Each row is a point on a tangle of strands that fork, close into loops and nearly touch. The rows are in no order.
Two points are linked if the straight distance between their rows is under 117. Some points are linked to none.
Bamun: [  7   2  40   8   5   1  26  -9 -14 -17 -28 -13 -19  -6  -5  27 -14  -5
 -28  19 -39 -37  11  30  21  -6  -7 -14  -3 -23  -2   4  -9  14 -34  13
 -12 -15  13  41  -1  12]
rifu: [ -7   8  65  14 -14   1 -11  16 -27  21  -7  14 -22 -12 -32 -33 -15   8
 -36   5 -10 -27 -24   1  -7 -19 -10 -31 -29 -11  13 -17  22  15 -35  -4
 -42  -2 -36  19  38   9]
varos: [-21  14  15  -1  39  -3  14   1  28   5  13  25   3  28   2  21  56 -30
 -18 -16 -23   0  23  16  18 -28 -20   4  32 -31  27   0 -19  -4  -5 -14
  25  21  -9 -19 -46 -21]
ses: [-11  -6  26   2  18  -5 -28 -14  -4 -54 -41 -23  21   7   2 -15 -19  -2
 -24  33  -8 -18 -23  21 -36 -14   8 -11  -2  15  18  15  16 -12 -25  -1
 -34 -19  54  33   4  27]
Nogap: [ -2  -2  17 -11 -30  32 -14   6 -29  19  -6  -7   3 -29  -4 -33  25  11
  -2  13   3  11  -9  -1  20  12 -22 -24 -36  -9  40  14  17  38  -3  13
   3  -6  -8   1  -5 -10]
dusu: [ 14 -23  29  -7 -17  23 -18 -11 -32 -13 -24 -19  10  -3   5 -27  24  14
  -9  17 -14 -10  -3 -12  15  -2 -22 -38 -39 -11  35   0  -7  -7 -38   4
 -18   5  -5   6  22  -8]
zuder: [  6   1  36   4   5  -4 -19 -26   3 -28 -22 -18   2  -2 -18  19 -17  -2
 -21  22 -33 -24  14 -12  -5 -30 -12 -53 -12   6  47  -6   1 -12 -17 -41
 -29 -25  18  34  11   9]
Sogef: [-15   0  27 -27   7   0  -8  14   9  34  13  36 -31 -11  -5 -23 -19 -16
   4 -17  32  14 -21   4 -29  34 -11  16 -15 -10 -26   3  63  36  30   4
  -9 -39   8   7 -18  17]
gad: [  5 -11 -19 -23  14 -19 -17  54   0  -4  18   7  38  18   6  22  11  14
   3 -26 -12  22  -3  21  10  14   3   8  13   7  -6  14 -26   0  11  15
  24   5 -33 -26  -4 -13]
gaz: [ 22  -6  12  -9  -4  -1   9   6  39 -24  -2  26 -16  38   5  32  14   2
  17 -30 -20  -7  16  -3  17 -37  -5 -37   4 -18  32 -22   2 -10  -1   6
   6 -23 -12   2  35  -2]
sidu: [ 32 -11 -21 -27   1  13 -26 -11   0 -20 -16 -27  40  -8  11 -42  18  39
  -8  12  23  11  10   0 -13  -1  17 -34 -35   8   7 -35   3 -27   6 -11
 -32  -7  37  18  26   0]
Puti: [  0  -4  19  25  -6 -11 -29  20   1  -7 -16   5 -34 -34 -29 -21 -34 -21
  37  -7  31 -11   3   1  -6  31 -26   6  -1  18 -23  30  26  35   5 -38
 -24 -30 -10  25 -10  20]
paf: [ 20   2 -35 -24  42   6   2  27  -4  12  26  10  33  39  16   0   3  18
 -21   6  29  31 -21   8 -35  24  12   8 -14   9 -14  -8 -26 -31   5 -14
  22  43 -16 -29  28 -34]
dafek: [-11   1   0 -19  -9 -16  27  11  34   1  -1  20  -8  25   2  47   7  18
  -5 -56 -27 -18  29  24  12 -32  13  37  19  -1   8 -17 -25  -8 -17 -10
  10   6 -34 -11  16 -11]
lonu: [-10  20  38  28  -7   5 -30   7 -16 -26 -18   0 -11 -17 -13 -41 -32  -4
  -8  10  33 -23 -13  24  -8  35  -8   2 -32   3 -35  13  16  26   6 -20
 -47 -18  -3  20  11  17]
Naneg: [ -7  -8  34  30   2 -14  29 -19  -7 -28 -21 -22 -25  -1  -6  17 -41  -8
  -8  43 -45 -34   4   5 -15   3  -7  14   4   9 -39   7 -19   6 -25  27
 -20 -19  15  21 -12  -5]
defa: [  2 -13 -21 -29   2  11  18 -12 -42   2 -14  -7 -29 -15   4   6   3 -13
 -39  17  -3  -2   0  33  17  21 -13 -28  -9  -6  23  16  -2  16  21   7
   1  -6  17  42 -37  19]
rebut: [-31  20   6 -10   8 -13 -15  63  -4  -3  14  16  17 -41   9  34  -9  -5
   1 -53  13  29  -5  -1   6 -32  24  48  18  22 -17 -10  -5  23  10  54
   3 -25 -33 -27 -21   2]
rep: [ 37 -30 -15 -27  49  -2 -11 -12  12   4  17  11   5  27  31  11  28 -11
 -16  -7  -3  22  -3  -7 -29 -32 -10   5  31 -13   1 -39 -25 -43 -33  -2
   7  37 -20  -3  27  -2]
bepu: [ 28 -15 -10  11   1  -3  12   9 -41 -10   1  -1 -18  31 -15 -32  -8   4
 -27  25 -11 -13 -36   5  -4  26   0 -51   4 -12  25  -3 -12 -20   6 -14
  -7   0  -8  11  11   7]
vira: [  9   0 -26  57  -3   4   6 -36  26 -18   8 -10  33  14  -5  16 -25  -3
  14  20 -14 -25  -4  -3 -28   4   5  45  31  20 -26   0 -13 -35  -2 -16
  31  47   3  -1   9 -16]
Pagi: [-24  30   2   7  21   1 -11 -47  49   0  16  44   3  26  26   6  13  -9
   7 -19  -4  11  38   9  14 -21 -33 -23   0   5  29  -6  26  15  35 -31
  26  -9 -25  15 -27 -13]
pifu: [-13   3   2  11  -7  44 -20  -2  26 -51 -42 -15 -11 -20 -12   7   0  17
  12  -2  40  -4  28  -6  12  34  12  32 -71  16 -33   1  18  10  21  24
 -30  -2  49  18  -8  30]
Bikoz: [ 24 -26  -5  -5   6   4   4  28 -40  -1  -9  -4 -39   2 -14 -14   5  -8
 -43   2   7  -5  -6  18  26  18 -16 -54  -4  -1  28  -3   0   6  -1 -25
 -22 -17  14  56  -4  19]
sota: [ -6   6   3  75 -16   0 -11 -19  -2 -33 -32 -13  -6  -1 -30   6 -35  -7
  19  27 -17 -32  16 -11  -5  33   9  21  -1  19 -44  -2  -9 -17 -20  29
 -23 -13   8  11 -11  -1]
bif: [ 19 -19 -15 -27  12   0  18  -4  15  11  12  21  -2  29  32  19  29  -8
  -8 -46   0  -1   6  21  -1 -28   0  18  20 -14  -1 -25 -37 -18 -14 -11
   5  25 -22  -4  22 -16]
suv: [ -7  50   4 -23   1  -9  19  61 -19  34  25  14 -17 -22  -6 -24   7   2
   2  -8   5  38 -27 -21  -8  42  15  -4  -8  18  15  -6  24  13  21  34
  21 -23 -13 -39  -3  14]
Fas: [  6 -18   3  -5  -8 -11   4  22 -20  26  11 -22  25  23   9  26 -23  19
 -25   4 -23   8 -23 -18 -27   4  12  -7   3  11  21  -1 -34 -33 -26  -5
   7  28 -26  -2  39 -25]
peko: [ -5 -12 -40 -12   7 -19  21   5 -47  -2  -1 -11  15  29  16  24 -27  15
 -43  28  -7  11 -43 -19 -15  22  14 -30 -13  20   5  21 -27 -35  -8  -7
  22  29 -36   4  24  -6]
Zud: [ 24   1  28   9  12 -15 -30 -12  26 -13  -2 -27  28 -15 -24 -21   2   2
  10  -2 -33  -8  26 -28 -14 -30 -29 -27  11  10  53 -24   5 -10 -37 -41
 -32 -15   5  16  30   3]
Mesor: [ 41   0 -34 -15   1   5  -9   6   5   5  16  -9  19  28   5 -22   2  25
  -3   1  12   8  -1  16 -13  18   9 -13   6  -3  15 -33 -23 -19  17 -35
 -21  -5  15  15  19 -18]
zado: [-12 -19 -40  24 -14  24  -2 -31  -7 -36 -29 -20 -35 -11 -24  33 -11  12
   9  14  31 -28  14  -9  25  15  23  20 -25  16 -54  22 -19   3  -3 -10
 -28   7  62  37 -14  23]
mimag: [ -7 -20 -36  25 -29   1   7 -40   9 -25  11 -22 -33   5   0  37 -20  17
  22  24  27 -35   2  -1  30 -15  20  12  -1   6 -51  22 -13  17  12 -34
   2  28  38  23   8   1]
Vafid: [-10  -3  13 -20 -19 -15   9  21  20  19 -18  39 -17  24   3  28  15   8
   9 -64 -10  -9  15  20  24  -1   0  28  19   0   5 -12  -9  25 -14  -8
   6 -52   7  12   1 -20]
ruf: [  4 -13   3  10 -11   7  -3 -50  21   4  11 -20   5   5  27  -6  -4  23
  29  22 -10  -9   2  -6   4 -27  16  19  16 -14 -45 -14 -16   4  -5  11
  -8  28  32 -12  17 -18]
Tila: [ 12  -4  29  -6   5   1 -32 -24   3  15   0 -21  46  -5   9 -24   7  13
   7   4 -44 -13  29  -2 -15 -20 -21  10  27   1  17 -32  -6 -16 -35 -10
 -17  12 -20  -5  13 -11]
bol: [  6   0 -13  -2  -6 -18  -5  32   4   7  23   2   7 -23   9  19  27 -15
  13 -27  -2   1  15  22  27 -12 -14  34  44   3  -4   6 -18  28   4   6
  29  -5 -20 -18  -6  10]
vuri: [ -8  28  28  21   5   1 -33  -8 -14 -60 -31  -4  19  -5   6 -23 -23  -8
 -32  27  15 -31 -12  36 -15  27  -9   4 -34   7 -17   4  30  -3   0   9
 -32 -17  35  31   8  23]
lidu: [  4  19 -24  41  -9   8 -30  39  13   1 -22  -6 -17 -13 -37  14 -38 -19
  42   3  20   0  16 -20  -2  22  -7  15  26  20 -13  15  22  16  20  -9
 -22 -20  -5  22 -30  17]
zap: [-28   7 -23   5  19   8  13   2 -14  42   2  -5 -14  -6  -4 -10   0   6
  28 -20  12  36  33 -39   3  55  20  20 -13  10 -31  14 -37 -31  23  11
  -4  33  -8 -53 -35 -31]
bidi: [  4 -15  49   6   2  12  31  34 -14  -1  -2 -18 -27 -28 -15  -6 -29 -41
   2  23  -5 -14  -6  23  -3  28 -27   9   3 -14  10  34  43  25   3  12
   4  -3   6  14 -20  22]
Nev: [-12  44 -21 -21 -10   7   7   8   5  29  13   2   4  -4 -14  -6   8  17
   8   8  -6  37  10  -2  11   2   0   7 -19 -35  -1 -12  -3  30  33  37
   0 -23   9 -22 -23 -13]
dad: [ 15  31 -68 -32  14  13  30  24  -8  -2  26 -17  -9 -38  21   3  36   9
   4   2  23  28   1  11  19 -15   9 -18  -1 -11   6   2 -27  15  18  11
  31  25   8  -5  18  15]
gatof: [  2  21  -5  22   0  19 -21 -13  33 -15  20  19   7  -3  14  34  20   1
  12  -7  -3   1  31  18   1 -19 -47 -31  -1  22  25  -5   9  34  23 -24
  26  -8 -18  27  10  -9]
vabom: [ 14 -13  -9  19 -24   5 -20 -49  -3 -44 -17 -20  36  -3   1 -32   7   9
  11  15 -14 -43  20  27   6   2  -5   5  -3  10 -16  -8   5 -23  -4   8
   7  -1   5   8  11   2]
pubok: [-20   7  19 -17 -13  -5  -8  -5  21   9  -4  30 -16   0   9  -5 -14 -19
  27 -25  27  17  10 -12   3  26  -5   9  -2  -9 -14  12  19  24  33  -4
  -6 -52   9  -4 -34  11]
lod: [ 13   3  -4   1   5  -4 -11 -18  -5 -11 -25 -17  16  13   8   1 -31   6
 -15  21 -11  -9 -15   0 -27 -28  10 -32  17   7  32  -2 -11 -12 -16 -45
 -28 -31  53  49   7   0]
guzi: [  9  39 -54  56  -1  14  -2 -40   5 -22   1   7  18  -3   0  16 -14 -16
   4  23   2 -28  17  11 -11  11   4  26  20  24 -14  -7 -22 -18  15 -17
  11  10  34  12   2  -4]
pino: [-13 -14 -18 -17  -5  -7  23 -18 -19  25  20  -7  -2  33  37   9  -6  25
   5   6  -2  11 -17 -29 -15  12  29  20   2   2 -32   1 -26 -25  -2  35
  21  32 -39 -37  27  -4]
ketis: [  3   6  34  25 -31   6   7  10  45 -24   6  16 -12  25 -36 -20 -18  -9
  29   6   0 -30  -9  13 -10  20  -7  11 -12  17  12  34  47  24  27 -18
   1 -28   4   1  -4  16]
zepi: [-10  18  10  13  28   9   1 -48  31   2  16  22  11  39  19   3  32 -22
  -3  -1 -16  -8  44  16   6  -1 -31  10  22 -19   4 -19 -15 -11  28 -11
  29  20  -9 -14 -36 -22]
Biz: [ -5 -29   8 -46  -1 -26  -3  65  -7  16  12   9  11   9  -5  14   6   4
 -26 -34  -9  40 -30  -2   7  12  10   4  -3  21  29  24  -9 -17  16  34
  21  -5 -21 -33 -18 -10]
kuza: [ 16 -23  10   0 -11   7  16 -19 -31  -9 -18 -24   0  16  -8 -11  -3   2
   4  38 -29 -28  -6  -6  -6  -6  -6 -46  -3 -30  28   5  -9 -28 -28   7
   5  -2 -16   5  28   3]
Mimip: [ 28 -15 -39  -3  55   1 -14  -3  -6 -46  22   7  36  46  23  30   6   5
  -8  18  13   3 -12   8 -14 -35  -5  -3  35 -10 -27 -14 -25 -21 -28  -3
  17  29 -11   8  22   6]
gupi: [-60   4  33   2  -3 -21   3 -30  44  14 -24  13 -21 -36 -15   5 -10 -30
  27 -32  -9  -5  23 -25  22 -23 -11  16  -7 -21 -18  23   7  35  -5  -8
 -13  -6 -28   5 -48 -18]
sivop: [ 15  17  -3  -4 -15  20 -11 -13  -6 -19 -14 -16  33 -15   6 -51 -19  24
  -2  29  13  -8 -17   8 -40  17  25  -7 -10  -3  -4 -23   9 -21   3  17
 -29 -19  33   6  30   7]
Zesas: [  5   1  -2  28  -9  -1 -18  22   5 -16 -34 -35 -50 -34 -23  39 -35  -6
  33  20  15  -3  16 -19  24  -4 -22  18  28  13 -11  18  17  15   8   9
  -2 -17  38  36 -47  25]
Gumer: [  8  -2  32   8 -38   3  -4   3   8   5 -16  22  -1 -21 -13  -2   7  -6
 -20 -34  -1 -24  18  16   8 -27   0 -41 -23  -5  27 -24  19   1 -32 -12
 -33 -11 -24  27  36   5]
zegid: [  9   1  40   0  -6   9 -18  -7   4  25  16  11   1  26 -21 -43  13  -1
  -4 -24  -7  -8  11 -26   5 -27 -26 -30 -12 -32  46 -19  10  -5   8 -38
 -19  -6 -38 -20  18 -25]
tagib: [  8  41 -15  54   3  -3   1 -21   2 -16 -14   3  -8   7   2  17 -43 -17
   6  10   7 -21  17   8 -10  19   7   2   6  30  -6  17 -27   1  13 -33
 -18 -30  46  19  -3 -21]
lag: [-16  -8  -9  11 -13   2 -16 -30  -8 -34 -33 -17  49 -24   9 -47 -18  -2
  10  15  -6 -31  -8  -2 -35   6  25  29  24  12 -14  -8   3 -23  -4  15
  -7  -2  17   1  14  18]
ribim: [-12   2   6 -12 -28  24   8 -10 -27  36  -1   2  -4   1  -2 -27  22  22
   4   3 -23  19  -7 -14  23   5   7   1 -18 -20  15  -1 -21  25 -14  40
  -5  -4 -10 -23 -13 -28]
Ragin: [ 22 -21 -28   7 -16  25 -10  -3  -9  21   8  -3  -5  -6   0  15  38  13
 -25 -14   0  20   1 -30  34 -21   6 -35 -19 -19  34 -45 -21  -3 -10  30
 -12  26   7  -3  20 -13]
gime: [ 18  -7   8 -11 -21  -3  -4  26   9 -16  23  14 -11  52  -8   2  -3  -8
   8  -3  19  -9 -22  21  -5  15   0  -6   2  -4  18  16  18  15  31 -10
   4 -43 -11   0  10  33]
vul: [-19 -10  -1   9   3  -1   6  -9  -5  36  13  10  -9   3   4  -2  15 -15
  27 -31  -6  10  37 -10   2  22 -11  26  14  -5 -14  24 -43 -13  11   0
   6  30 -31 -58 -20 -24]
gileg: [ -2 -27  -6   8  13   4   7 -43  18  -8 -12 -26  42  -3   7  -1   1 -12
  35  46 -23 -31   3  -4 -37 -34   6  -5  37  -1  23  19  14 -14 -26 -24
  18  13  28   6  24  19]
Rulor: [ 21  22 -55 -30   7  16  49 -16 -15  19   1 -22  -1 -25  25  -9  28  20
  -8  24  27  19   0 -12  15   8  23 -48 -29  -2   3  -9  -9  -2  -8 -15
  14  38   9  18  32  -6]
Bebu: [-10   3 -18  18 -12  12  10  -5 -18  10  -8 -25  -1  -3  -9 -20 -18  39
  35  14  -5  16  17 -31  -8  36  24  39 -29   8 -50  -7 -31 -24   5  30
 -18  19  -3 -40   0 -31]
nili: [-22 -13  42  -4  18 -10 -27  -6  36   8 -35   1 -41 -37 -11  -5 -17 -29
  44 -16   5   8   7 -32  14 -15 -28  27 -22 -11 -37  16  40  42 -11  19
 -19  -6  -9  17 -48   9]
gefi: [  2   0 -47   2  -8  -8  16 -22 -27 -16   5 -10   1  18  -5  22  -3 -13
 -17  32  -6  -9  -6  26  21  -2   3  -1  11 -16   0  24 -35  10  16   1
  16   6   9  20 -21   6]
Vevet: [-30  -9  30  14  -6  11 -50 -23  30 -43 -49   1   8 -14  11  12   2   0
  25 -21  28   3  31 -10  22  20   1   5 -65  40 -35  12  35  23  30  -1
 -14  -6   8   5 -14  19]
mobam: [ 13 -30   6 -30 -27 -27  14   7  -2  30  15  -8 -16 -36  14   2  37 -15
   3 -32  -4   6  -1  18  41 -25   4  13  35  -6  12  -4   6   7 -13  29
  30   0  -8 -22 -14  22]
nofa: [ -4  15   1  84 -10  -6  -1 -28  21 -34  -6 -25   4  11 -26  12 -34  13
  36  22 -38 -24  15 -13  -8   9   1  23  22  33 -29   2 -10 -17  -2   7
   6  28  -2 -10  -4 -16]
lema: [-12  25  37  -2 -13  -6  18  45 -31  42  33  14 -44 -23  -8 -31   5  13
 -16   3   8  10 -43 -15 -12  31   8  -4   5  27   1  16  29  30  31   7
   1  -7 -27 -19   1  31]
zubus: [-35  -9  24 -28  -9  -7  -7 -13  22  19 -14  31  -5  14  13  28  29  -8
 -13 -22  10  15  13  -7  31  -2  -5 -29 -14 -15   4   5  27  19  18 -14
   3 -51  21  23 -40  14]
dok: [-24   5  12   0 -10  20  24 -20 -16  10 -16 -13  -2  12  16 -37   2  25
   9  10 -13  20   0 -28   8  21  23  24 -40 -12 -32   0 -21  -2 -11  46
 -15 -10  11 -32 -21 -40]
mit: [ -2 -13  -2  11  -8 -13  21   4 -21 -28 -18  13  -5  37  -1  20 -45  -1
 -10   6 -13 -37  -2  33 -25  36  11   5  16  10 -14   5  -6 -32  13 -12
   5 -24  -6  30  17  15]
dinat: [-29  12  -1  -4 -26 -24  -6  29   1  46  14  38  20  -6 -24  10  18 -21
 -21 -44 -20  28  -7   5  -4 -17  -1  18  10  -6  28   4  10   9  -5   5
   3 -14 -40 -30 -26 -23]
lik: [ 13  -4 -32  25  11  17 -12 -42  34   8   9   5  14  20   3   2  -3   4
  27  -7  14  -2  21  -5 -25  30  17  62   6   8 -52 -22 -18 -38   7  -6
   7  47  11 -24  -4  -8]
mig: [  4 -16  40 -26 -19 -11   6  -1 -10  43   3  -9 -15 -32  12 -11  18 -10
  -1  -7  -9  17 -11  -5  34  10  -3  12   6 -11   0  -3  35  15  -7  45
  19 -16  14 -20 -44  19]
Renup: [  0  29 -38 -11  42 -25  19  -4 -62  16  26   4   1  28  23  -4 -19   1
 -42  20   3   4 -39 -11 -28   8  38 -39   2  36   5  15 -32 -38  18 -31
  -2  16 -15 -16  24 -10]
nas: [-15 -31  17   4  16  19 -16 -42  19  11   4 -28  32  -6  24 -28   7  18
  42  39 -16 -17   7 -12 -23 -52   2  28  27 -10 -14   8   4   6 -29  -8
  20  49  40 -17  24  -4]
teda: [  7  24 -32 -26  50   5  19  43 -16  16  27  29  30   1  19  20  18  12
 -38 -24  12  38 -28  -3 -22   5  24   3 -25  29  -5 -30 -32 -22 -36  12
  14  58 -28 -14  40 -21]
tegal: [-36   1  20 -17   6   3 -34 -12  34   9 -35   9 -22 -38   8   4  -4 -10
  34 -33  35  15  29 -27  29  11  -7  11 -40   8 -41   5  31  40  19   0
 -15 -34  18  19 -39  11]
zod: [ 44   3 -77 -13  25   0   6   8   2  -6  34   4  35  46   6 -10  15   5
  -5  13  37  18  -7  26 -22  12  16   9   3  -1 -15 -23  -6 -42   4 -21
   9  10  -3   1  34  -7]
rini: [ 15  -4 -49 -21  -5  12  12 -49 -14  14   7 -35  21 -17   5  -7  21  40
  -2  46  19  14  -3 -11   2 -19  15 -30 -23 -15 -25 -23   4 -13 -16   4
  10  35  32   5  25   7]
Pigo: [-42  -4   5 -18  41   1  23  23 -16  15  23  17  16  19   4  16  41 -35
 -37 -35  -9   3   7  11   3 -22  -3  33  20 -24  43   9 -29 -27   0   2
  22  48 -41 -42 -44 -15]
voze: [ 14  14 -32  10  -7  14   9  43 -27  14  16  21 -10  10 -13  -9  27   6
 -29 -24   3  29 -25 -22   7  -6  19 -25 -10  -7  40 -36 -25  -3 -16  21
 -23   9 -10 -25  27 -16]
naba: [ 15 -10  41 -14  -7  -6  10  43   2  11  -6   2 -14 -15 -39   1 -12 -19
  -8   8 -27  -8  -8  15  16  -1 -33 -14   3 -30  29  -2  45  25 -14   4
  13 -15 -29  17   1  15]
Devu: [  2  15  -2  40  24  11  -9 -42  48 -12  19  17 -16  30   2   5   9  -9
  32 -22  -5  -8  38   6  -6  25 -11  39  17  15 -25 -14 -18  -9  24  -2
  20  42   6 -35 -31 -10]
suban: [-13  -4  21  18 -19 -22 -13 -26  32  -1  17   2 -14   7 -11   6   8  18
  32  -8 -20 -18  22  15  47  -1 -10   8  13   8 -41  -4  19  42   9  13
  20 -10   3  -5 -24  12]
gimev: [-25  33  36  -6  -6  -3  10 -39  42  -2 -12   5   2 -23 -17  -7   4  -5
  23 -21 -36 -14  39   0  25 -28 -22  12 -25 -17   3   9   4  33 -15 -12
  -4   2 -29 -25 -15 -33]
Piv: [  8  -9 -30  -5 -12  11  16 -45  -3  21  -7 -28  19 -10  26 -37 -18  40
   8  29  26  10 -16 -15 -18 -26  22  14  10 -16 -51 -12  14 -13 -23  16
   6  40  14 -16  22 -12]
zanom: [  0  10  36 -40  -7 -32  -6  -3 -11  54   9  16  -7 -36  15 -21  -6 -20
 -11  -9  17  35 -41 -21   1  -1 -11  -4   3 -19  14  -7  53  -8  -3  15
   9 -25   8 -14 -47  -6]
Tezap: [ 21 -29  23 -30  -1 -18   2  69 -19   8  11   6 -20  -4 -29   5  -9   4
 -25 -18 -21  22 -41  16  -9  16 -22  -8  21   3  30   9  26   7   9   8
  13  -8 -27   0 -14  14]
neru: [ 12  43 -38 -37   8 -15  35  55 -26  -9  20  -8 -18 -47   3 -18  27   5
   8   9  17  30 -18   5  -1  21  13 -21   2   5  21   2   5   9  21  36
  31 -10  -5 -20   9  29]
kenup: [-24   7  50   1 -25   3  40   9  16  23  -9 -10   0   0 -23   4  -6  -1
  14  -6 -37 -21  22 -11   5 -16   0  25 -31 -15  13  -2  -8   7 -20  17
 -14  -7 -37 -28  14 -37]
korir: [-14  -6  -1   4 -12  -1 -12   4  -6 -15 -12   4  -5 -34   5  49   3 -15
  -1   6   3 -10  25  17  10 -17 -33 -25   4  17  25  27   1  30  31 -32
  26 -29  -3  37  -7   9]
sed: [ -5 -20 -42  16 -14 -14  23 -10  -8 -27  31 -20 -20  13  -8  19 -17   4
   8  31   9 -24 -28  12  23 -19  11  22  18 -20 -37  33 -17  20  19  -5
  26  34  -8  -6   4   3]
zat: [  5 -29 -38   6  48   2  -8 -19   9  13  -9  -9  32  16   9  -9  -5 -34
  -4  46  -2   3  -4 -13 -52 -35   2 -16  55  -8  21   4  16 -24  -9 -45
  10  18  30  22  11  13]
luvi: [  7  25   0  66 -32   3   0  -4  24 -31 -10   8   5   9 -38 -18 -31 -21
  18   7   5 -30  -3  13  -8  33   2  20  -5  33  -1  27   8  13  17 -40
  -8 -17  10  15  -8  -1]
pudu: [ -6 -10  10 -14  -1   4 -10   9  24  -5   4  35  -3  37  13  21  29 -14
  -8 -40  12  20  15 -12  22 -25  -4 -49  -5 -23  36   1   3   1  34  -9
  -2 -30   2  -4 -12  -6]
roz: [-35 -21   8 -18  26  -4  24   7   3  11  31  13   0  17  18  27  19 -16
  -7 -33 -15   7  10   4   4 -22   5  42   9 -15  -7  32 -43 -15  12  13
  33  49 -42 -59 -12 -26]
dedu: [-11  47   8 -31 -13 -37   1  27  -1  29  20  31  -8 -43  10   6  -1 -22
 -20 -28  36  48 -41 -26 -10 -26  16  20   4  -4  12 -17  35  -2  -3  28
  -2 -35   2 -26 -28  -3]
rig: [ 29 -27  -7   2  -4   2   9 -13  12 -16  -9 -15  -4  20   7  28   3  14
   1  18 -20 -10  -1 -13   9 -46   2 -34  23 -31  19 -17 -18 -19 -24   4
   4  13  -1  11  37  12]
Zev: [  9  -5  38  -8 -25  -5  13  20  -2  14  10  -8   9  31 -19  17 -19  17
  -5   4 -46  -7  -1  -8 -20   2   2   2 -16  -3  21   5 -17  -5  -7   6
  -5 -17 -40 -17  29 -24]
boz: [-15  35 -47 -22  24   7  27  60 -18  20  24  30  13   5  -3  -6  42   3
 -20 -39   5  41 -26  -9  -2   0  38   6 -15  15  31 -10 -20  -4 -19  28
   5  33 -17 -43  12 -20]
Bitu: [  6 -12  32  16   9   8   0  26 -19  -2 -20 -12 -41 -57   3  23 -33 -43
   0  17  23  -4   5   8  -4  23 -30  -1   7   8  -6  33  35  16   6  12
  -7 -16  46  38 -31  22]
zogok: [ 19 -25 -30 -15  -2  11 -31 -55  28 -37 -23 -20  52  -6  16 -38  24  30
  -2  13  11  -8  11  11   2 -26  14   2  -7  13 -23 -18   9 -29  -3   3
  -4  20  35  14  14  -5]
vaba: [ 21   7  13 -37   7 -17 -17  62 -16 -13  20  20 -25 -24  13  -6   9   7
 -16 -19  48  23 -37  13  13 -12  -2 -21  26   3  21  -6  37  -1  15  18
  17 -42  16  -1  10  28]
papu: [-16 -11  53  -8   1   5   0  31 -21  46  31  21 -30 -18 -19 -24 -11   0
  -9   2  11  -5 -39   7 -26  26 -16   3 -12   0 -17  11  52  47   5  -7
 -17  -1 -25  21   3  21]
loma: [  0  20   5 -31  16 -25 -21  42   1  11  32  19  15  -2  10  -4  26 -20
 -13 -37  26  43 -23 -13  15 -28   9 -11  23  -9  39 -12  22  -1   9  12
   7 -37   6 -31 -24  11]
Fatek: [ 10  -7  47  18   0  -7   4  22 -52  11  10  -5 -28  17 -28 -36  -9  28
 -40  15 -32 -18 -27  -6 -12  23  -7 -42  -5   0  20  -6   0 -20 -22 -17
 -33   1 -29   2  17  14]
tafa: [ -9  -8 -18   6 -15  26  -2  -1  -2 -38 -39 -20   5 -30 -10  24  -2   9
  15  14  28 -10  22  24  12  34   9  11 -47  22 -19  15   0  15  21 -20
  -4 -15  54  38 -14  19]
mogiz: [ 10 -13 -53   1  40 -17  -3 -12  -7 -12  -2   4  36  29  26  19 -19 -12
 -23  27  15  19 -31  -3 -41 -37   4 -12  53 -11 -18  -2   6 -32 -26 -19
  16   7  12  14  24  13]
sode: [ 17 -17 -34   0 -13   6  18 -11   3  25  17 -22  -9 -15  34  -5  26 -12
  24 -12  28   5  15  -4  25  20   6   9   1  -1 -18  11 -35  16  -9 -11
   4  26   0 -13  15   4]

A piece is all that can be reached along the links. How many separate loops has the piece of each point below (a circle has one, a figure eight two, a Y none), and how many tips (points with one link)?
zogok | loops 1, tips 1
tafa | loops 1, tips 7
vuri | loops 0, tips 2

A fork is a point with three links, a tip a point with one. Leave the first point through the second and follow the links. Name the first fork or tip that comes.
zanom; mig | Tila
ruf; nas | Vafid
vuri; lonu | vaba
tegal; Vevet | bepu
zat; gileg | pubok
Bikoz; defa | tegal
